Points, in no order, along strands that fork, close into loops and pass close to each other.
Two points are linked if the straight distance between their rows is under 141. Some points are linked to none.
<688>: -51	47	-2	-22	7	25	6	1	4	-55	9	15	-21	-28	-4	48	31	28	-6	19	19	-11	27	27	-2	17	-23	9	16	2	9	23	17	28	15	0	16	24	17	26	-28	53	-28	35
<508>: 29	0	-33	-7	6	-42	9	9	-50	7	42	18	19	-28	-18	-4	-15	-26	-24	-32	34	29	-31	12	-4	31	-69	-20	12	-28	15	14	-43	-27	1	-10	-8	10	44	11	-27	-10	-33	23
<536>: 17	-13	-29	-8	-9	65	36	8	50	46	-50	-2	-18	-24	-48	64	-35	-10	-29	50	16	18	31	2	-28	7	-2	-6	7	22	-44	32	-14	-6	-20	7	-5	-19	2	-31	27	-2	28	-53
<607>: 5	17	3	-44	-4	-21	16	32	-23	-14	4	3	-9	-41	-1	24	34	37	-20	40	-30	-1	34	18	21	-10	9	-21	-20	13	-15	-5	-54	29	-10	16	-9	-28	8	-4	-16	-6	-67	25
<128>: -12	-9	6	36	-4	21	0	1	13	-16	8	17	33	10	4	-25	-18	-20	53	0	5	29	-54	20	14	-8	-25	7	16	-22	18	-16	38	-35	2	25	12	2	69	40	-32	5	-2	31
<13>: 40	-21	-8	-4	24	22	21	9	-12	21	1	-23	-7	1	-44	24	-8	-9	23	32	0	-16	-6	26	10	-29	0	-13	-51	8	20	-4	-4	-57	-7	-20	-7	-5	12	-20	11	-36	7	0
<253>: -29	12	-28	6	-17	-14	-34	-12	20	52	-20	-34	3	21	-26	36	-24	-39	-18	5	0	18	22	-3	-1	-25	-10	-11	-9	35	-3	-26	81	29	-40	-10	8	-5	-72	38	32	-17	63	-42
<1234>: 34	-23	23	-8	-4	-3	9	19	5	-17	-42	-4	0	-2	-45	-1	51	22	-1	10	10	-6	20	15	-3	-14	45	-9	-6	31	-4	-35	-17	-19	-9	0	-9	-53	-9	-18	41	-23	-15	-20
<1069>: 22	-40	22	-2	-5	-9	-24	-5	-1	14	19	20	39	17	34	1	-61	-49	4	-16	-6	70	-52	-11	-35	41	-42	-21	26	-63	4	-29	4	1	10	-12	19	-16	22	27	-17	-49	4	37
<898>: 5	-12	-35	-11	5	-20	18	12	-34	54	15	7	11	-32	-31	24	-2	-6	-12	-9	-18	10	-1	5	25	-14	-5	-39	-6	-7	-6	20	-44	-13	-2	-9	-32	44	42	30	-1	12	-46	-21
<31>: 2	22	-7	-3	5	-16	24	18	18	-2	-10	37	-23	-19	5	0	7	10	-8	-12	19	-31	-20	12	-4	17	1	21	21	24	19	18	-14	-3	17	-2	-4	33	30	-25	52	48	6	3
<498>: -30	5	-26	-44	25	-6	-24	8	6	-13	14	-37	0	-6	-23	0	43	38	4	-2	-15	6	40	-1	10	-6	5	-9	-3	5	-12	-8	19	30	-24	-21	-23	14	-34	2	-7	-13	13	0
<49>: 14	-16	-2	17	-3	15	25	19	12	11	-13	-15	39	-15	-46	12	-2	-4	6	-32	13	-3	0	51	-15	-5	-20	-27	-19	-8	-19	33	-12	-85	7	-13	-15	7	37	26	-19	27	-25	8
<953>: -24	0	-8	-28	17	34	3	-15	11	-9	20	-36	-26	1	-4	-2	35	21	-3	18	-35	-17	42	2	25	-5	9	-1	-6	-21	-27	-10	10	44	-11	6	-31	28	-36	-26	-11	5	15	-3
<269>: -14	32	-4	-31	2	-1	26	8	5	-9	-6	18	-19	-71	-13	44	42	9	-20	29	-10	9	17	25	45	-6	12	-1	31	14	1	-37	10	38	3	22	-44	26	14	-2	18	24	-20	28
<532>: 32	29	7	0	4	-41	-13	-24	6	-34	2	38	-34	8	69	-44	2	2	-3	-11	-14	-36	-7	-28	-2	34	-1	29	19	-16	-2	-6	-19	42	2	38	17	10	-14	-37	-7	19	2	41
<1129>: -9	-8	-13	14	31	13	2	-53	4	13	35	5	-4	34	35	-1	-55	-65	5	-42	-27	17	-18	-26	-24	32	-42	16	-2	-30	8	-10	36	24	8	7	11	55	-17	-5	-17	3	50	18
<919>: -16	32	-2	-2	9	-3	6	-8	-56	6	79	-38	-26	39	-9	-23	-12	-5	-27	-31	39	-39	-6	-13	-6	7	16	35	-18	-8	27	47	-45	-13	8	-36	-46	26	2	-47	-7	15	10	-38
<645>: -31	13	-18	5	6	9	-17	-2	34	26	-1	-41	-17	31	-6	12	-24	-39	-4	4	11	-21	9	-2	-16	-20	-22	-11	-27	39	-13	3	75	3	-39	-4	7	6	-61	-1	25	-1	87	-26
<1042>: -18	-14	39	30	-6	9	0	21	38	-36	-31	13	-9	16	29	-24	12	59	19	14	-30	-1	14	6	4	14	16	6	14	3	-39	15	10	25	3	18	28	-24	15	-1	17	0	24	-17
<781>: -44	8	-27	19	29	45	15	-15	34	-8	3	18	-22	23	1	32	-14	-9	13	-21	-22	-13	19	5	2	11	-11	10	22	-24	-22	19	62	23	1	3	0	55	9	11	9	52	39	-22
<454>: -53	31	-1	12	-5	27	7	-12	-15	-10	24	32	1	12	12	-12	21	-4	18	-5	-9	-25	-18	14	19	17	0	27	7	-26	23	34	10	2	37	23	9	50	46	31	4	55	-7	-8
<948>: 9	-8	42	-18	-36	36	32	-11	-28	-15	-30	19	-21	-10	0	-29	51	-12	14	-12	11	-50	2	6	6	-21	57	36	1	31	16	-27	22	-2	60	36	-20	-42	-3	-34	50	20	-8	-19
<396>: -44	15	37	-12	-10	37	28	14	10	-5	23	-29	-26	53	14	-14	11	35	-4	7	-3	-47	34	4	-12	-11	40	34	-12	-27	-21	52	-33	21	24	1	-14	2	-2	-47	2	26	2	-47
<519>: -3	-28	31	25	3	32	14	25	57	-27	-31	-9	-10	8	-17	10	-6	33	18	28	-14	15	23	30	-8	-5	-11	4	-16	3	-34	16	26	-12	-6	5	30	-23	5	-6	2	-21	38	-8
<65>: 34	-28	-3	17	-49	-1	-43	-20	2	-28	-21	1	15	-5	56	-46	35	-3	56	7	20	0	-31	-18	7	-14	26	7	28	10	36	-71	23	-18	-4	15	0	-71	-10	-23	-39	-16	-18	17
<1135>: 26	-24	0	12	-15	7	20	6	-37	-6	19	5	8	15	29	-45	0	19	51	21	-4	-15	-38	4	15	-8	-9	7	-41	-5	22	11	-13	-40	30	26	16	-21	31	-19	-12	-12	-16	6
<1012>: 5	53	-10	11	30	-28	3	-1	0	-40	17	55	-44	-11	66	1	-24	-7	-11	25	-25	-41	-8	-8	-3	36	-10	3	7	-6	-1	22	-26	32	4	48	21	19	22	-16	1	37	-15	42
<509>: 7	8	-17	24	-3	12	-5	-14	22	36	-19	-16	42	-17	-47	32	-21	-25	-25	-8	-15	23	10	28	11	-42	-24	-71	-19	-16	-51	-1	38	-54	-28	-8	-24	12	-45	57	-38	4	2	-20
<660>: -10	13	-8	-22	-13	-54	-27	16	-19	-10	-11	16	31	-3	-11	-28	38	48	-17	-23	25	13	2	-17	5	6	-5	17	7	3	25	9	-41	14	0	-19	-1	9	-1	43	-7	-1	-40	11
<289>: -16	-10	12	49	-5	25	22	19	27	-2	-11	23	19	6	-22	16	-20	-14	28	-24	1	14	-31	43	1	-9	-13	-3	-7	-11	-4	23	14	-63	5	14	12	14	79	43	-7	21	-4	-1
<838>: 7	-17	-5	1	-3	-8	5	-12	-29	40	10	19	14	-3	0	-16	21	-7	14	5	-23	23	-31	-31	41	-13	15	-21	20	2	12	-39	-10	13	18	8	-20	29	-3	42	22	-21	-7	-34
<321>: 31	-20	43	65	-40	-8	-39	-9	39	15	-31	-8	47	14	-1	-45	-21	-26	-22	-27	-1	8	-27	14	-2	0	-7	-24	17	-5	-14	-18	-9	-39	-11	-30	7	-26	-14	59	-9	-21	9	-12
<1062>: -15	29	14	-31	-18	6	-5	-15	1	-35	15	-17	-51	19	-21	-17	52	8	-25	-29	42	-39	25	-3	-3	1	14	68	4	-12	12	10	-20	36	-11	-3	-15	14	-27	-39	7	36	21	21
<181>: 4	49	-7	-29	1	-30	-1	-11	0	-21	-2	27	-2	-47	18	8	35	3	-5	30	-16	7	6	-10	35	11	1	13	24	-19	7	-42	14	48	4	42	-25	23	-6	3	-12	7	-25	53
<368>: -17	0	-5	4	11	16	-9	-25	9	-8	37	-8	36	10	10	-23	-13	-50	50	-2	3	42	-29	-3	-2	-6	-47	-1	19	-24	29	-47	77	-6	7	4	3	1	23	17	-49	-2	17	48
<303>: -7	-14	16	26	36	28	28	18	70	-43	-7	0	-20	-5	-15	45	-29	20	4	-2	-2	22	29	35	-26	8	-23	-6	-7	13	-40	29	35	-10	-14	2	45	-19	30	-19	-23	4	16	18
<1126>: -6	51	-5	-29	3	8	12	-3	-57	-17	41	-25	-37	21	1	-10	-1	0	-17	0	37	-47	7	5	-9	5	-12	45	-29	-11	43	61	-53	-16	9	-28	-28	22	4	-55	-17	44	-14	5
<338>: -6	-9	-4	19	-35	-12	-3	-6	-47	-5	37	30	20	2	54	-60	12	7	44	22	13	-9	-41	-17	13	9	-19	2	-5	-24	28	3	0	-13	39	43	19	-20	30	-12	-25	9	-36	20
<485>: 46	-5	-7	5	1	-33	-17	-38	-35	-13	31	6	-23	16	46	-69	-1	-21	0	-23	28	-28	-34	-39	-11	30	-17	24	12	-15	23	-12	-23	11	5	7	7	-4	-18	-63	-7	1	9	18
<452>: 30	-9	7	-18	-30	-27	-45	-25	-22	-28	-27	13	18	-11	9	-48	53	16	9	-19	30	-11	-14	-29	7	-2	36	17	34	33	38	-69	8	15	-10	-7	-1	-39	-24	-7	-1	-18	-21	12
<676>: 6	-28	-21	-2	14	-24	-13	-12	2	51	-9	-4	17	7	-10	49	-58	-37	-30	-34	-22	58	-4	-22	-16	-9	-25	-18	-13	8	-19	-25	15	13	-26	-18	5	35	-48	45	9	-22	29	-18
<282>: -1	6	-4	4	13	-28	-10	6	62	-6	-24	10	5	-9	-24	17	-16	-19	5	-37	-8	23	9	11	-16	1	-16	-2	23	10	-21	-18	37	5	-35	-26	-3	10	4	21	1	4	32	18
<366>: 27	-12	18	-25	-20	-18	-7	10	-42	-22	-29	15	9	-7	-22	-31	58	32	5	-10	14	-17	5	-10	13	-22	57	-12	2	47	15	-42	-11	-4	1	19	-11	-47	-5	-6	26	-19	-50	-14
<87>: 1	-7	9	12	5	28	3	-18	-66	6	70	-43	-18	53	-4	-52	0	-3	0	-23	28	-36	-30	-27	4	-8	20	10	-16	-12	22	18	-34	-26	19	-17	-23	8	-6	-37	-3	-8	21	-46
<240>: -3	-5	10	-13	-22	6	30	35	2	-9	-18	8	34	-26	-31	25	35	28	-4	-7	11	-5	14	56	3	-5	4	16	-17	2	12	16	-32	-45	17	7	-11	-29	43	18	-3	15	-48	19
<513>: 16	-15	-28	-11	15	-5	20	16	-15	56	-9	9	-11	-21	-14	31	-11	8	-13	35	-40	-5	10	-10	38	-31	23	-51	-28	-6	-33	7	-27	13	-33	-1	-35	20	4	1	11	-11	-32	-30
<1167>: -28	0	7	1	-1	21	5	10	4	9	19	-28	-6	52	4	-37	12	36	8	0	-1	-34	15	-26	-3	-21	51	12	-3	-16	-26	26	-1	5	15	-13	-22	18	-28	-16	17	13	18	-75
<229>: 15	-5	-42	6	2	11	-23	12	37	46	-39	12	-21	3	-40	32	-49	-6	-40	32	13	7	20	-12	-15	-24	-2	-25	-6	9	-46	29	2	-5	-51	4	-6	1	-38	-19	25	3	47	-54
<12>: -11	-20	27	25	-30	27	50	30	16	29	-40	14	23	-31	-24	28	21	9	-14	42	-50	23	42	8	4	-13	38	-18	-22	-4	-60	19	-17	5	11	15	-13	-49	16	7	24	-19	-21	-43
<720>: -19	1	-29	5	11	28	26	9	33	16	-13	11	-26	4	-4	15	-8	0	-2	3	4	-20	9	4	-7	8	7	12	25	-2	-13	23	19	6	6	-5	-24	51	2	-18	51	49	40	-40
<1213>: 10	-18	-2	3	7	66	52	6	37	48	-41	-2	-6	-17	-39	46	-6	-10	-19	84	-3	-2	33	-3	-5	-18	11	1	-7	16	-14	11	0	9	6	2	4	-35	-10	-39	39	-41	23	-65
<878>: 27	15	-39	-21	7	-43	8	11	-34	19	16	7	-4	-39	-29	19	-13	-6	-21	-26	14	1	-2	14	8	11	-31	-26	5	5	8	38	-59	-29	-4	-17	-17	26	47	6	-18	24	-46	17
<988>: 20	-8	12	43	-12	-10	-23	-26	27	46	-32	28	31	7	7	36	-84	-51	-39	-26	-32	58	-15	4	-7	-22	-19	-22	11	-29	-28	-15	19	1	-19	-7	22	29	-34	63	-14	-17	25	-24
<1114>: -17	-29	-2	-21	-8	-13	-57	-23	-6	4	5	-32	55	7	-11	-24	24	-15	23	-16	-8	56	-3	-16	-1	8	-13	4	11	3	34	-57	25	12	-3	-26	-8	-16	-19	54	-29	-44	7	23
<1201>: 10	-12	20	11	-18	16	17	-3	7	15	-17	13	-5	-7	-2	-3	18	1	36	30	-27	4	-22	10	42	-32	26	-11	-5	9	-1	-33	20	-13	10	24	-25	5	18	21	21	-2	11	-14
<855>: 61	-14	10	23	17	-46	-29	5	-4	-12	-12	-6	-21	23	-2	-45	-13	8	-11	-22	20	-19	-21	-35	-20	-4	25	-15	3	42	-2	-20	-27	-14	-41	-22	21	-22	-28	-33	31	-33	20	-16
<741>: -12	-10	-4	47	-39	34	-33	-27	12	46	-7	-6	-19	35	-17	-13	-38	-24	0	23	12	6	-32	6	26	-38	-8	-20	-1	16	20	-11	38	-13	-1	-10	23	4	-51	20	40	-18	57	-49
<1202>: -7	-13	-2	19	-2	-20	-24	6	3	17	4	-59	38	6	-49	-3	5	-43	-16	-52	21	4	4	20	-26	-3	-30	-45	-31	35	-10	-4	12	-54	-45	-33	-4	-24	-23	44	-15	-25	16	1
<795>: 12	11	-22	12	46	-23	-2	-47	10	-4	9	30	-7	6	44	5	-52	-35	7	-8	-42	26	-17	-30	-6	35	-21	-2	9	-41	2	-22	32	36	1	26	12	61	-4	-9	-23	-5	10	32
<464>: 23	-30	-16	-17	31	-31	-23	-26	-34	21	28	-13	10	11	33	-6	-41	-26	-11	-13	-16	52	-33	-49	-15	39	-20	-21	-6	-23	0	-34	-11	26	-1	-9	2	25	-43	-8	0	-61	24	11
<1138>: 20	-23	-34	10	15	16	-1	8	5	55	-16	18	-14	-4	-27	37	-49	-2	-16	32	-25	5	10	-1	23	-43	-14	-45	-33	-15	-34	26	5	-6	-44	0	-15	30	-6	10	-4	3	8	-38
<839>: -28	-15	-18	-27	16	-29	-48	-3	1	8	2	-37	35	13	-24	-12	28	16	13	-22	-22	34	25	-21	3	-3	8	1	-5	11	1	-30	25	21	-18	-27	-13	12	-40	48	-10	-36	16	-3
<69>: -30	8	2	-39	-12	16	25	18	6	0	-22	-4	-3	-49	-37	28	72	35	-15	40	-3	11	37	26	31	-9	26	-4	19	23	-5	-20	-2	32	11	-1	-36	1	8	-10	35	18	-20	-19
<408>: -8	-21	14	9	-5	-36	-15	-8	-24	7	22	42	54	-13	50	-9	-28	-34	9	12	5	63	-43	-18	0	30	-17	-1	43	-68	27	-27	15	17	36	30	26	3	42	23	-22	-15	-37	42
<1182>: -31	18	-3	-18	8	-40	-25	0	22	-2	-21	1	22	2	8	-11	5	20	-21	-53	11	17	5	-17	-34	33	10	53	31	14	20	7	6	25	9	-45	8	41	-23	12	33	19	29	-1
<1179>: 41	-28	16	29	-11	-32	-65	-9	15	0	-2	-29	0	28	12	-48	-19	-21	5	-23	12	-6	-31	-30	-27	6	8	-5	9	44	19	-34	-1	-4	-42	-38	34	-48	-38	3	10	-47	35	11
<874>: -52	14	5	-39	-23	34	49	35	-4	17	-20	5	2	-39	-27	37	49	26	-15	37	11	-5	34	27	2	-1	22	14	15	31	10	25	-21	18	40	-11	-16	-9	26	-18	49	37	-33	-23
<191>: 52	-12	26	22	-3	19	13	8	19	5	-44	-5	-18	25	-53	9	12	-8	10	37	23	-23	3	5	-20	-25	37	-8	-14	34	18	-17	0	-38	0	-4	22	-52	-29	-31	63	-40	17	-37
<327>: -3	-2	13	6	-6	34	4	-29	13	-3	-1	-5	-21	10	11	-20	33	-4	31	12	-31	-19	2	5	37	-7	14	12	6	-22	-6	-23	24	13	13	24	-24	23	-8	-8	2	17	26	-2
<1141>: 31	-2	-1	-17	-4	-20	7	21	-3	-16	-12	-15	30	-27	-23	5	36	29	-11	-4	-8	-4	22	41	12	-5	9	-14	-27	-10	-14	-10	-41	-36	-18	17	-21	-27	11	8	-31	-11	-59	31
<407>: 12	-4	-9	-27	-64	-8	3	-10	-66	-39	-6	27	13	-15	44	-45	45	21	35	15	20	-28	0	-18	3	-16	31	9	-28	18	29	-13	5	-10	35	47	-1	-64	-25	-23	-23	-10	-65	25
<1220>: 39	1	-15	12	10	4	19	-2	8	22	-11	-26	28	-43	-47	24	-8	-22	-17	-11	1	-2	0	37	-2	-12	-12	-63	-23	1	-37	0	-1	-78	-16	-14	-35	20	-2	22	-25	8	-23	6
<1106>: -5	-1	7	21	-57	4	-3	-20	-14	-34	3	40	18	-1	65	-50	19	-9	45	14	26	-21	-37	2	4	11	1	44	16	-22	33	-10	24	-15	22	46	17	-26	19	-22	-27	31	-22	46
<1099>: -29	0	5	6	39	35	43	7	44	-32	6	-2	-15	-25	-27	79	-11	13	2	2	-4	35	38	44	4	-3	-13	-25	11	5	-36	18	27	-2	3	8	29	-16	57	1	-40	33	-32	23
<1096>: -24	16	4	11	-40	10	13	4	-1	-72	-10	39	25	-9	42	-8	7	19	30	24	28	-2	-23	35	7	9	-3	51	16	-14	29	0	36	-18	1	48	29	-35	39	8	-26	14	-26	68
<793>: -15	-15	-14	-11	20	-19	-15	26	-4	-4	17	-64	18	15	-33	-8	12	-3	15	-41	33	-3	10	16	-30	-7	-28	-11	-47	54	8	14	22	-45	-46	-29	1	-27	5	11	-12	-19	35	15
<651>: -14	33	6	19	34	0	25	9	29	-51	6	40	-52	-30	48	34	-18	8	-27	22	-14	-18	3	26	0	35	1	4	21	22	-20	10	-5	35	7	38	31	9	35	-19	9	34	-7	38
<865>: 10	42	-9	2	31	-20	3	-19	19	-23	-2	31	-15	-28	50	12	-10	-20	4	23	-34	16	-6	-15	32	21	9	-2	39	-36	-6	-43	38	49	-5	61	-7	30	11	-1	-20	-2	-9	59
<1212>: 26	14	-8	-32	18	-30	25	45	-8	13	-14	-12	-32	-18	-11	29	-15	28	-25	9	19	-29	29	10	-18	11	19	-11	-7	25	-8	49	-77	-10	-9	-30	-2	-22	20	-56	29	12	-39	-6
<342>: 6	-34	1	0	11	-7	-22	-27	-10	34	-6	-4	14	29	35	3	-46	-9	-15	-18	-30	51	-23	-45	-9	16	10	9	9	-4	-8	-38	-2	32	4	-22	10	45	-59	23	27	-28	34	-29
<638>: -31	14	-6	-31	22	-30	-24	-26	-2	8	21	-37	0	17	10	-13	3	-21	-24	-61	5	-5	13	-28	-36	25	14	58	1	2	7	1	4	31	-2	-18	-7	48	-50	-14	10	6	48	7
<130>: 36	-25	27	11	15	48	45	16	26	26	-29	-10	-3	4	-38	17	14	-6	-2	71	8	-39	29	-8	-4	-27	20	5	-14	16	-2	7	10	-6	20	-8	29	-69	-16	-34	33	-64	17	-58
<985>: -6	3	-15	-30	22	35	49	18	20	13	1	-4	-7	-39	-47	78	-12	-1	15	5	-10	14	29	44	11	-16	-11	-35	-3	-1	-19	13	13	-15	0	2	-19	8	52	-6	-18	24	-28	24
<993>: 52	5	-9	15	45	-38	-16	-2	-33	2	26	-20	-34	24	2	-26	-26	9	-27	-4	8	-24	-16	-51	-10	-2	32	-30	-9	27	-4	1	-31	1	-35	-23	-5	11	-40	-51	23	-28	27	-32
<722>: -52	20	-20	11	24	13	-3	-26	8	-20	9	29	11	18	18	11	-1	-4	24	-23	-31	11	-6	-2	14	22	-2	17	18	-40	4	6	52	17	26	10	24	54	31	51	-19	26	4	-7
<930>: -18	1	-8	36	-49	-8	-47	-27	32	51	-37	-4	1	25	-25	4	-48	-29	-15	9	-9	37	3	9	16	-32	-8	-5	11	5	-1	-22	63	18	-20	-21	27	-9	-53	44	26	-18	61	-48
<925>: 32	-26	24	39	-2	-12	-11	-14	18	26	-10	34	32	8	26	3	-66	-43	-14	-23	-28	53	-43	-17	-6	10	-24	-21	21	-44	-22	-15	-6	-2	-7	6	26	24	9	57	-23	-37	6	2
<1036>: 18	18	-39	-17	41	-31	4	22	-18	23	13	-31	-34	2	-12	17	-35	27	-23	15	6	-26	16	-30	-6	3	36	-32	-10	22	-18	34	-43	8	-36	-45	-32	16	-11	-56	22	-3	-12	-36
<180>: -10	37	28	-25	-23	-18	-5	0	-18	-46	-6	0	-21	24	23	-47	41	52	-20	-18	38	-51	9	-21	-20	-4	19	45	6	4	10	25	-27	23	18	-1	1	-9	-34	-21	10	33	-17	-5
<875>: 20	-20	-12	21	15	-34	-23	24	6	19	-1	-23	6	22	-18	-20	-28	27	-22	-18	-8	0	8	-20	-10	-14	4	-30	-34	-10	-45	49	-35	-28	-40	-26	3	9	-17	9	-16	-24	6	-36
<406>: -42	21	6	-9	-20	24	22	30	7	-39	-13	29	12	-27	-28	53	23	28	10	1	32	3	5	53	7	5	-10	23	7	5	23	33	9	-25	20	8	9	-4	69	39	-3	46	-37	30
<315>: 2	33	4	11	7	4	37	20	14	-60	1	35	-13	-39	32	34	-10	-2	-5	22	9	0	-21	41	12	7	6	36	21	7	6	-14	16	3	0	57	17	-15	48	-8	2	19	-24	68
<525>: -41	27	14	-30	9	28	48	38	-30	14	-2	6	-2	-38	7	57	3	12	-1	46	-8	-36	34	24	1	0	-8	13	-7	22	16	39	-48	20	42	-17	12	-16	26	-25	17	23	-46	14
<568>: -30	-8	-11	-12	23	-4	-5	-40	4	20	20	-27	-4	42	22	10	-30	-56	-10	-63	-28	6	10	-28	-27	15	-13	43	-13	-10	-2	-5	33	37	-6	-1	-8	56	-43	-4	-1	14	63	2
<106>: -27	30	49	-24	-10	10	16	28	-21	-34	3	-13	-15	37	39	-37	12	63	-9	6	2	-54	25	-12	-29	-19	38	25	-17	8	-12	51	-37	19	45	8	9	-42	-14	-28	5	14	-34	-32
<869>: 2	-26	6	-20	-10	-15	-16	-34	-53	32	16	12	26	-4	31	-23	36	-5	15	1	-15	40	-29	-57	24	12	11	-22	20	-28	21	-55	-12	30	48	17	-8	15	-24	21	2	-38	-20	-21
<131>: 17	-8	-35	-10	39	-30	2	-3	-45	10	57	0	5	2	7	-10	-39	-23	-8	-22	11	35	-36	-24	-11	39	-69	-15	2	-22	15	11	-11	-1	7	-18	-5	20	9	-9	-11	-37	13	17
<761>: 61	-42	14	33	-33	-19	-62	-15	10	-5	-7	-1	5	13	54	-61	-14	-16	26	-9	8	7	-38	-41	-15	0	3	-13	24	15	21	-50	-5	-6	-14	-24	31	-61	-18	0	-28	-44	2	10
<845>: 18	-22	0	12	2	3	-17	-41	-44	11	50	-19	-35	38	21	-59	5	-35	8	-26	19	-19	-24	-52	9	13	-7	12	-1	-38	22	2	-31	9	14	14	-12	5	-15	-45	-20	-10	17	-11
<460>: -10	-18	10	26	-6	20	-22	-5	-3	17	6	-30	-4	51	-2	-43	-2	13	21	8	11	-13	-16	-29	5	-28	26	-9	-7	13	-7	1	11	-14	2	-22	4	9	-41	10	30	-12	44	-63
<325>: 1	7	-13	-37	23	-13	9	39	8	-15	-2	-29	-23	-19	-20	33	-18	46	-12	-3	16	-7	53	32	-33	12	-19	-13	-5	14	-18	59	-51	-11	-9	-31	13	-20	18	-34	-14	15	-31	26
<1092>: -18	10	21	10	-13	-9	11	34	4	-26	-5	35	0	5	27	-17	20	51	15	11	-34	-6	3	6	10	1	22	4	-10	6	-13	27	-20	17	18	28	19	-27	29	15	14	13	-19	3
<19>: 2	-36	10	-20	-20	-6	-51	-38	-23	17	9	-10	38	-13	26	-20	29	-20	24	13	-8	61	-22	-40	4	17	7	-7	37	-32	38	-82	12	24	31	-11	-9	-9	-29	18	-21	-44	-11	8
<789>: 21	-10	-9	-21	20	30	58	15	4	32	-7	0	-12	-43	-35	59	6	-11	9	42	-14	-16	5	39	26	-18	8	-8	-19	7	12	-16	-3	-19	10	1	-34	-2	41	-26	21	-10	-22	20
<350>: -48	40	-5	-20	22	-11	-13	-2	32	-59	-8	21	-13	-27	2	38	19	38	-19	-18	4	17	40	9	-10	29	-20	12	45	6	-8	7	28	58	4	-8	24	17	-2	22	-18	33	-6	32
<916>: 34	-27	-6	13	14	21	8	2	-23	11	22	-21	1	16	-17	-13	-26	6	36	32	-17	2	-27	9	21	-26	-27	-21	-70	-15	8	17	-4	-58	-5	-7	8	-5	21	-3	-30	-41	1	5
<574>: 1	-10	26	45	-32	-11	-37	-11	35	26	-12	-39	55	7	-20	-11	-27	-60	-48	-49	7	8	-11	25	-29	8	-31	-36	0	21	0	-13	22	-34	-16	-47	10	-30	-38	71	-2	-31	20	1
<160>: -45	28	20	-9	5	3	-5	35	-15	-34	14	19	-3	-22	37	21	19	44	-6	53	-51	1	41	11	10	1	4	-12	-18	9	-22	26	-42	45	9	25	28	-27	15	28	-22	11	-50	20
<1034>: 59	-34	39	55	-39	-21	-40	0	29	-6	-34	11	26	17	39	-61	-27	-8	18	-18	-7	8	-33	-16	2	-3	5	-7	12	-6	-13	-19	-16	-26	-25	6	25	-47	12	30	-38	-27	-2	13
<653>: 6	-2	16	-30	-35	17	-27	-41	-22	-25	5	-12	-43	26	-19	-37	74	-13	14	-28	33	-31	11	-24	16	-14	32	55	-1	-12	28	-27	-9	25	-4	19	-15	-18	-26	-47	-9	15	7	14
<1215>: -35	57	13	-40	2	28	20	25	-50	-23	6	-15	-22	-5	18	33	3	22	-3	40	27	-52	27	12	-19	-1	-23	27	-16	-5	22	66	-58	4	21	-33	-4	12	9	-23	-17	47	-28	14
<264>: -21	36	-3	12	-11	10	15	-14	-8	-21	13	39	-21	0	13	-9	13	-18	-6	-17	28	-43	-28	11	-3	25	-21	48	10	-15	38	30	-8	-4	26	18	8	53	35	-9	11	62	-1	23
<1008>: -26	-5	-18	-32	22	-8	0	36	23	-20	11	-43	-3	-2	-39	16	9	36	6	-36	31	-2	44	25	-42	3	-19	-2	-30	41	-13	41	17	-25	-25	-29	-3	-28	12	-15	-10	8	28	30

A piece is all that can be reached along the links. How many separate loops has the piece of each point below (a circle has one, a figure eight two, a Y none), and how many tips (points with one link)?
<878>: loops 1, tips 1
<795>: loops 0, tips 4
<645>: loops 0, tips 2
<722>: loops 1, tips 0
<869>: loops 1, tips 0

A fork is a point with three links, a tip a point with one. Leave the first point through the second and follow the links. Name the first fork or tip that comes.
<396> / <1167>: <645>
<1008> / <325>: <761>
<1213> / <536>: <408>
<1096> / <315>: <1182>

A tip is a point with one link. Name the tips that can be reached along the links from each point below, in the order of the rows.
<1129>: <509>, <368>, <1182>, <350>
<460>: <645>, <653>
<452>: <408>
